Each row is a point on a tangle of strands that fork and nearly touch. The rows are in no order.
Two points are linked if the straight distance between their rows is under 74.2. Some points are linked to none.
j245: [ 30  14  10 -22 -24 -33 -48  19 -23   4 -34   3  54 -16  41   8 -21  15
  24 -13  16  16 -25  15   4]
j294: [ -6  14  -8 -38  35 -13  -5  -5 -11  -5  17  -1  24   7  23 -23  -1  14
  -6  -5   5  -8  18   1  26]
j617: [-31  -1  -1  16 -10  50  -3 -30   2  30 -31  20 -41  -8 -10 -11 -18  38
 -11  -2 -34 -35  20 -15 -14]
j658: [-20 -41   9  18 -20  35  22 -23  -1   2  -9  11 -51 -23 -44  34 -31  12
 -26  18 -10 -20  -5 -11  -7]
j417: [ 22   8   8  -6 -34 -34 -20  24 -18   6 -17  11  38 -18  28   3  22  -8
  36   3  33  24 -55  10 -15]
j594: [ 14 -23   0  39 -24   2  19  -4   4 -10  29  11 -12  -3 -30  20  18 -31
   5  28   3   6 -31   1  -5]
j170: [-10 -31  -5 -15  42  14  31   9   3  -2  43 -38 -31   7 -11   7 -25  -7
 -25 -27 -15  -1  39  21  -6]
j212: [  3   9 -31   3  14 -31  48 -12   9 -15  41  -8   0  -4  -2 -25  39 -26
  -9  -5 -14  14  -2  17  19]
j126: [-10  -5  -4  45   6  39 -20 -34  -2  56 -26  -2   7 -12  23 -19 -11  -5
 -14 -17 -23 -18  21  -9  -2]
j54: [-25  14  -8  49 -20  33  12 -48  -4  48 -23  26   4  -4 -15 -43   3  28
 -22  -6 -36  -9  16 -20   2]
j55: [ 23 -12 -12   0  27 -56  40 -14  10 -34  29  -9  11  11   5  21  28 -30
 -15  -3  23  45 -32   0   8]
j106: [ -4   7 -15  54 -24   1  17 -14  15  29   8  18   4 -13  -3 -40  46 -29
   5  17 -18  -6 -12   0  -4]
j377: [ 28  18  -3  13 -45  -1 -48  16  15   7 -51  -5  27 -15  43  -1   2   6
  46  -3  -8  24  -3  43  -4]
j965: [ 20   9  25 -15  -6   2 -28  39 -21   0 -21   4  32  -3   8  25 -14  -2
  31  -1  35  -4 -37   0 -15]
j821: [ 14  35 -12   1 -21   5 -49  19  17  -6 -58 -14   0  -7  31 -16  26   8
  50  -4 -20  21  14  40  -4]
j584: [ 13  16   2  -9 -23 -40  -4  13 -12  -9   4  28  42  -9  13 -17  28   9
  32  22  32  21 -39  12   1]
j424: [  6  41 -24 -13   6   2 -19   1  10  14 -23 -30  -8  -5  26 -44  36 -12
  19 -12 -32   9  16  21   6]
j108: [ 25  -8   0  -5   4 -56  34  -9   1 -29  19  15  26   6  11  11  32 -23
   8  18  44  32 -46  -8   4]
j160: [-14  -7  19 -22   6  10 -24 -23 -24  11   7   9  23  -8  12  15 -35  17
 -11   3  18 -28  12  -4  14]
j674: [-22   2   7  -9   2  -7  20 -48 -13  -5  33  27  24  -9 -18 -17 -12  21
 -27  12  -2  -4  27 -13  16]
j895: [  2   4 -33   8 -10 -14  58   5  12  -7  41 -21 -24  14 -24 -34  40 -35
  -9  -7 -36   6   3  21   9]
j38: [  3   7 -27  29 -11   2  34  -7  20  17  29  -9 -15  -6  -6 -44  41 -31
   3   6 -35 -14   2   9   4]
j721: [-16  19 -21  -5 -45  22  47  -2  -7 -13  16  14 -45  35 -60 -29  -7  16
 -24   0 -66 -15  35   0  -5]
j51: [ -5 -22  11  35  -3  39 -29 -35 -13  59 -10   2  19 -24  25   2 -27  -8
 -16  -6   4 -32   5  -9   6]
j14: [-15  37 -10  31 -30  26  -6  -4  17  13 -18  25  -5   7 -20 -53  31  17
  14  19 -45   7  22  -8  -6]
j857: [  8  24  -5  32 -38  19 -47 -19  15  13 -41  20  31  -4  11 -27  -6  25
  21   9 -20  15  30  10  -3]
j556: [ -6   9 -13  42   4  30  11  -7  29  50 -18 -18 -12   8  11 -46  27 -37
  14 -19 -53 -15  18  -3 -10]
j790: [ 14 -42  14  -6  56 -20   3  20   8 -37  18 -19 -24  19 -24  46 -29 -26
 -38 -16  15  39  -8 -22 -16]
j494: [ 16  14   1 -20 -11 -59  19  -2  -9 -24  14  34  39   9  19  -6  25  -1
  18  10  42  32 -43  -6   0]
j961: [ -6 -23  -3 -25  58 -15  29  18   9 -26  38 -38 -24  18  -4  14 -19 -14
 -25 -32  -5  12  27   7   2]
j482: [-18 -15   4   3  14  31  17 -12   0  23  22 -10 -14  -9  -3  -4  -9 -11
 -16 -11 -11 -31  30   6   1]
j475: [ 14   1   7  58 -22  25 -32 -20   6  47 -31  11  36 -19  20  -5   3  -7
  12   7  -6   3 -10   8  -7]
j497: [  0  20  -2  17 -33  -3  -2  21  11 -11   5  25  -2   0 -21 -19  41   8
  23  41  -7   3 -20   2 -10]
j655: [  1 -14 -10  19  27  17   8  -1  10  40  17 -34 -10 -14  30 -10  12 -47
   3 -16  -5 -29   9  16  12]
j128: [ 19  23   5 -36   4 -47   2  48  -4 -40 -23  10  14  16  19  31  12   7
  30  -3  58  14 -43 -23 -15]
j597: [  8  23   8   6 -20  11 -52  -8 -11  19 -29  13  43 -13  19 -20 -15  27
   6   8  -7   1  18  13   4]
j835: [ -4  -6   2 -43  38   4 -47  20 -13  20  -3 -27   6  -2  46   2 -25  10
   9 -21  21 -25  18   5  24]
j711: [ -7  11  -1 -12  10 -20   3 -37 -13   1  22  19  47 -11   8 -18  -4   6
 -13   8  10  -8  14   0  22]
j484: [ 16  13  12 -26  -1 -14  -6  59   0 -40 -19   5  -1  20 -10  36   9   9
  39  12  36  -1 -35 -12 -22]
j86: [-18 -21  17   2  -3  27 -33 -32 -25  45  -9   3  16 -24  26  12 -47  15
 -18   2  10 -31  23  -9   6]
j571: [-16  19 -20  30   1  40   9 -31  10  55 -25  -6   8  13  12 -62  13 -18
  -6 -25 -58  -2  36 -11  -6]
j754: [ 28 -17  13 -10  23 -28   4  34  12 -60  -7  -1 -15  30 -32  51 -23  -7
 -10   8  41  42 -27 -38 -13]
j809: [-11 -10   9  74 -29  30 -22 -44   1  62 -40  27  28 -11  10  -1  -3  12
  -1   1  -9  -5 -18 -13  -7]
j752: [-10  15 -27 -21  22   6  32   9   6   1  21 -30 -17  10   5 -37  19 -14
  -1 -15 -24 -14  23  17   7]
j390: [ -1 -21  -7   9  37   4  15 -26  -3  28  39 -34   8 -18  27   6   2 -43
 -14 -15  10 -23   3  16  16]
j467: [ 10  30  13 -28   2  -9 -32  53  -6 -16 -37  -1   9   6  13  15   7  21
  38   4  25  -5 -25   5 -11]
j261: [ 30 -34  14   2  23   4   0  -7 -16   3  14 -24  16  -6  11  38 -22 -40
   4   2  56  -5 -31  -5   2]
j646: [ -1 -15 -13  54 -42   5  27   4  25  -9  35   8 -33  10 -45  -5  28 -30
   1  14 -26  -9 -17   2  -2]
j725: [ 38   7   5   9 -51 -24 -48  15 -11   7 -35   7  55 -29  40   3 -11   5
  30 -15   3  29 -22  33   1]
j949: [ -6  40 -13 -34  17 -27 -10  47   2 -28 -16  -7  -6  11  14  -4  32  20
  26   2  17   2 -16   3   1]
j511: [  4  -5  28   1 -44   0   5  -5  -9 -25  10  48   4  -2 -40  19   5  26
   6  46  18  11 -22 -16 -14]
j841: [-25 -24  12 -53  51  12  -2  22   0 -13  23 -24 -20  12   2  25 -37  21
  -7 -14  19  -7  38  -9   7]
j757: [-18 -30  27 -47  42   4  -3  13   3 -39   7  -2 -21  22 -22  48 -47  34
 -27  -3  23  11  27 -21   0]
j334: [-21   1  27 -26   0  55 -44  23   2  19 -27   0 -30  -6   1  15 -21  27
   8   5  -1 -32  23  -3 -14]
j453: [ -8  23   6  34 -50  21 -15  12  18   0 -18  36 -15   7 -31 -27  36  24
  15  37 -28  -7  -1  -5 -13]
j498: [-23  -5   3  62 -16  38 -11 -56   3  61 -45  30   3  -6   1 -12  -1  34
 -14  -3 -25  -9  -4 -23  -5]
j46: [ 22  -1 -11 -10  16 -49  17  45  21 -62   1  -8 -29  26 -21  38  10 -16
   4   8  30  28 -33 -26  -7]
j69: [ -8  31  -9 -32  19  -5 -32   9  -9  -4 -13  -8  19   1  21 -32   2  30
  11  -3  -3 -11  26  10  17]
j402: [-19 -23  10 -50  40  25 -24  22  -7  24  17 -34 -17   9  23  26 -35  15
   4 -16  21 -25  37   0  14]
j568: [  0  43 -23 -37  13   4 -21   7  -8   6 -12 -25   4  -5  32 -53  13   3
   8 -19 -21  -2  35  17  18]
j351: [ 16 -39  -3  28  16 -10  35 -26   2 -11  44 -13   5 -20  -9  17   8 -46
 -14   4  22  18 -18   9   6]
j273: [ 20   8  23  -2 -29   3 -50   1 -25  14 -30  10  49 -22  29   8 -41  17
   7   5   9  -4  -3   7   1]
j894: [ -8 -41  27 -39  27  18 -26 -13 -24  16  15  -8  17 -10  26  34 -54   3
 -12  -9  34 -21  16 -11  20]
j580: [  9   2  -4   2  13  -6  -2  -2  -2  -1  14  -4  11 -10   6  -2  17 -14
  10   4  10 -11 -11   9   9]
j244: [ -9  20 -31 -35  37 -46  25  28   7 -36   7 -28 -30  21  20   4  36  -3
   0 -23  13   2  -4  -7   8]
j641: [ 11 -36   5  26  18  11  17 -33  -9  18  34 -19  17 -23  15  25  -8 -49
  -8   4  30 -13 -19   3  10]
j164: [-27  10  -6 -20 -28  17  29   0  -1 -22  16  12 -43  13 -54 -13 -11  40
 -22   7 -42 -18  38   7  -2]
j181: [ 30 -11  14 -13   8  -7  -8  15 -15  -2   4  -4  24  -5  19  31  -4 -24
  27  -2  49  -8 -45  -2  -2]
j935: [ 28 -34   1  24  -9 -19  27  -7   1 -21  33 -12  -2  -6 -20  29  18 -47
   5  23  24  26 -46   2  -6]
j648: [-30  -7  17  -3 -16  40 -15 -27  -8  26 -32  28 -20 -27  -7   9 -29  40
 -13  19  -2 -31   7 -15 -10]
j950: [ -4  43 -31 -41  21 -27  10  34   5 -28  -3 -27 -24  15  17 -23  51  10
  11 -13  -1   3  -4   2  15]
j816: [-14  12 -24  19 -61  14  44   2  12  -6  23   9 -55  41 -75 -19   2  -5
 -16  -7 -65 -16  28  21  -9]
j450: [-16 -23  21  10 -13  10  19 -41  -4  -9  12  23 -13 -21 -32  22 -21  17
 -29  19  -1  -9   0  -9   1]
j297: [ 19 -38  15  -7  36  -2  -8  34   7 -49 -11 -19 -39  23 -36  63 -28 -23
 -14  -3  31  33 -24 -26 -17]
j378: [-11 -13  25   0 -32  -1  15 -45  -9 -16   9  48  16 -16 -32  15 -14  25
 -15  38  14   0 -13 -16  -3]
j942: [-11 -20  36   0 -23  28  -8 -22 -20  15 -21  24   1 -29 -15  28 -30  19
  -2  22  26 -20 -17 -13 -13]
j572: [  7  -1  38  -8 -27  24 -32 -12 -33  21 -23  21  34 -28   5  31 -44  17
   2  10  27 -18 -20  -9 -13]
j729: [ -3   2   1 -48  32 -20 -34  10 -20  -3   1  -6  30   5  41   2 -32  15
  -3 -16  25 -11  14  -4  27]
j288: [  4   8  14   4 -25   5   0  24   3 -30  10  28   3   7 -33  14  18  18
  21  42  11  -6 -20  -8  -6]
j823: [ -2  34 -12  34 -41   8 -28 -11  17  10 -38  24  21  -2   3 -51  26  17
  26  21 -24  31  18  10  -3]
j920: [-24  12 -10  25  -8  34  22 -34  -2  39  -5  11  -2   1  -6 -47  -1   6
 -20 -16 -41 -12  36 -12  -9]
j562: [-31 -28  26 -48  17  17   2   4  -6 -27   3   2 -44   7 -36  37 -45  48
 -28   2   3  -9  25 -13  -1]
j167: [  6 -16 -19 -23  64 -46  34  39  20 -41  28 -35 -30  35  -9  13 -18 -22
 -45 -45 -16  36  16   8  -7]
j906: [  2  23 -19  16   0  13 -16   2  28  34 -29 -28 -18  -3  32 -41  43 -36
  23 -15 -42  -6  16  18   8]
j98: [ 24  20   2 -27 -17 -55  -6  30 -21  -8 -19  10  33  -2  38  22  21  -5
  35 -14  48  21 -58  -9 -11]
j588: [-10  -4 -21  35 -41  14  46  -2  14  -2  26   2 -44  16 -56  -2  14 -12
 -13  -4 -49 -13   9   7  -6]
j830: [  2   2  -2  57  -8  32 -35 -23  21  53 -39  -8   5  -4  23 -16  11 -16
  18  -8 -32 -11   8   3  -1]
j63: [  2 -11  -3 -10  28 -31  56   4  -1 -35  50 -28 -10  25 -25 -17 -16  -9
 -52 -26 -38  28  28  27  -2]
j601: [-29  -3  11 -36  -5  21  10  -6  -6 -19   7  10 -33  -1 -33   8 -20  42
 -13  12 -12 -19  34  -5  -4]
j984: [  7  -4 -17 -10  36 -37  43 -17   3 -30  41 -20   8  -1   2  -5  16 -21
 -20 -15   4  15  -7  13  17]
j32: [ 11 -25  -4 -10  57 -38  10  43  17 -46  15 -24 -40  30 -17  32 -27 -25
 -47 -29  -1  42   4 -10 -14]
j250: [  1  14 -27 -18  25 -58  24  25  19 -55   7 -10 -22  25   5  23  32   1
   3   0  20  24 -15 -17   3]

A fork is a point with three links, a tip a point with one. Leave the first point through the second and follow the links. Name the first fork or tip that comes.
j378; j511 => j273
j584; j494 => j106
j170; j961 => j467
j294; j69 => j894
j51; j126 => j294
j823; j14 => j658
j46; j754 => j170
j841; j757 => j641

A fork is a point with three links. Follow the links from the first point to the second and name the forks in between, in order.
j809; j757 => j294
j453; j942 => j273
j181; j212 => j467
j721; j55 => j641, j467
j584; j594 => j467, j641
j556; j655 => j294, j641

Follow the links from the first point to the second, and from the first to the third. Name the last point that the two ways share.
j288; j377; j617 => j273
j511; j377; j942 => j273
j69; j655; j467 => j641
j417; j46; j164 => j467
j494; j32; j655 => j467
j294; j655; j484 => j641

Name the points in between on the shortest way along the links from the first point to the second, in order.
j584; j351 => j417, j98, j128, j484, j467, j965, j181, j261, j641
j250; j721 => j244, j950, j949, j467, j965, j181, j261, j641, j351, j935, j594, j646, j588, j816
j402; j594 => j841, j757, j562, j601, j164, j721, j816, j588, j646
j86; j69 => j51, j126, j830, j475, j809, j498, j54, j920, j571, j556, j906, j424, j568
j378; j725 => j511, j288, j497, j453, j14, j823, j857, j597, j273, j245
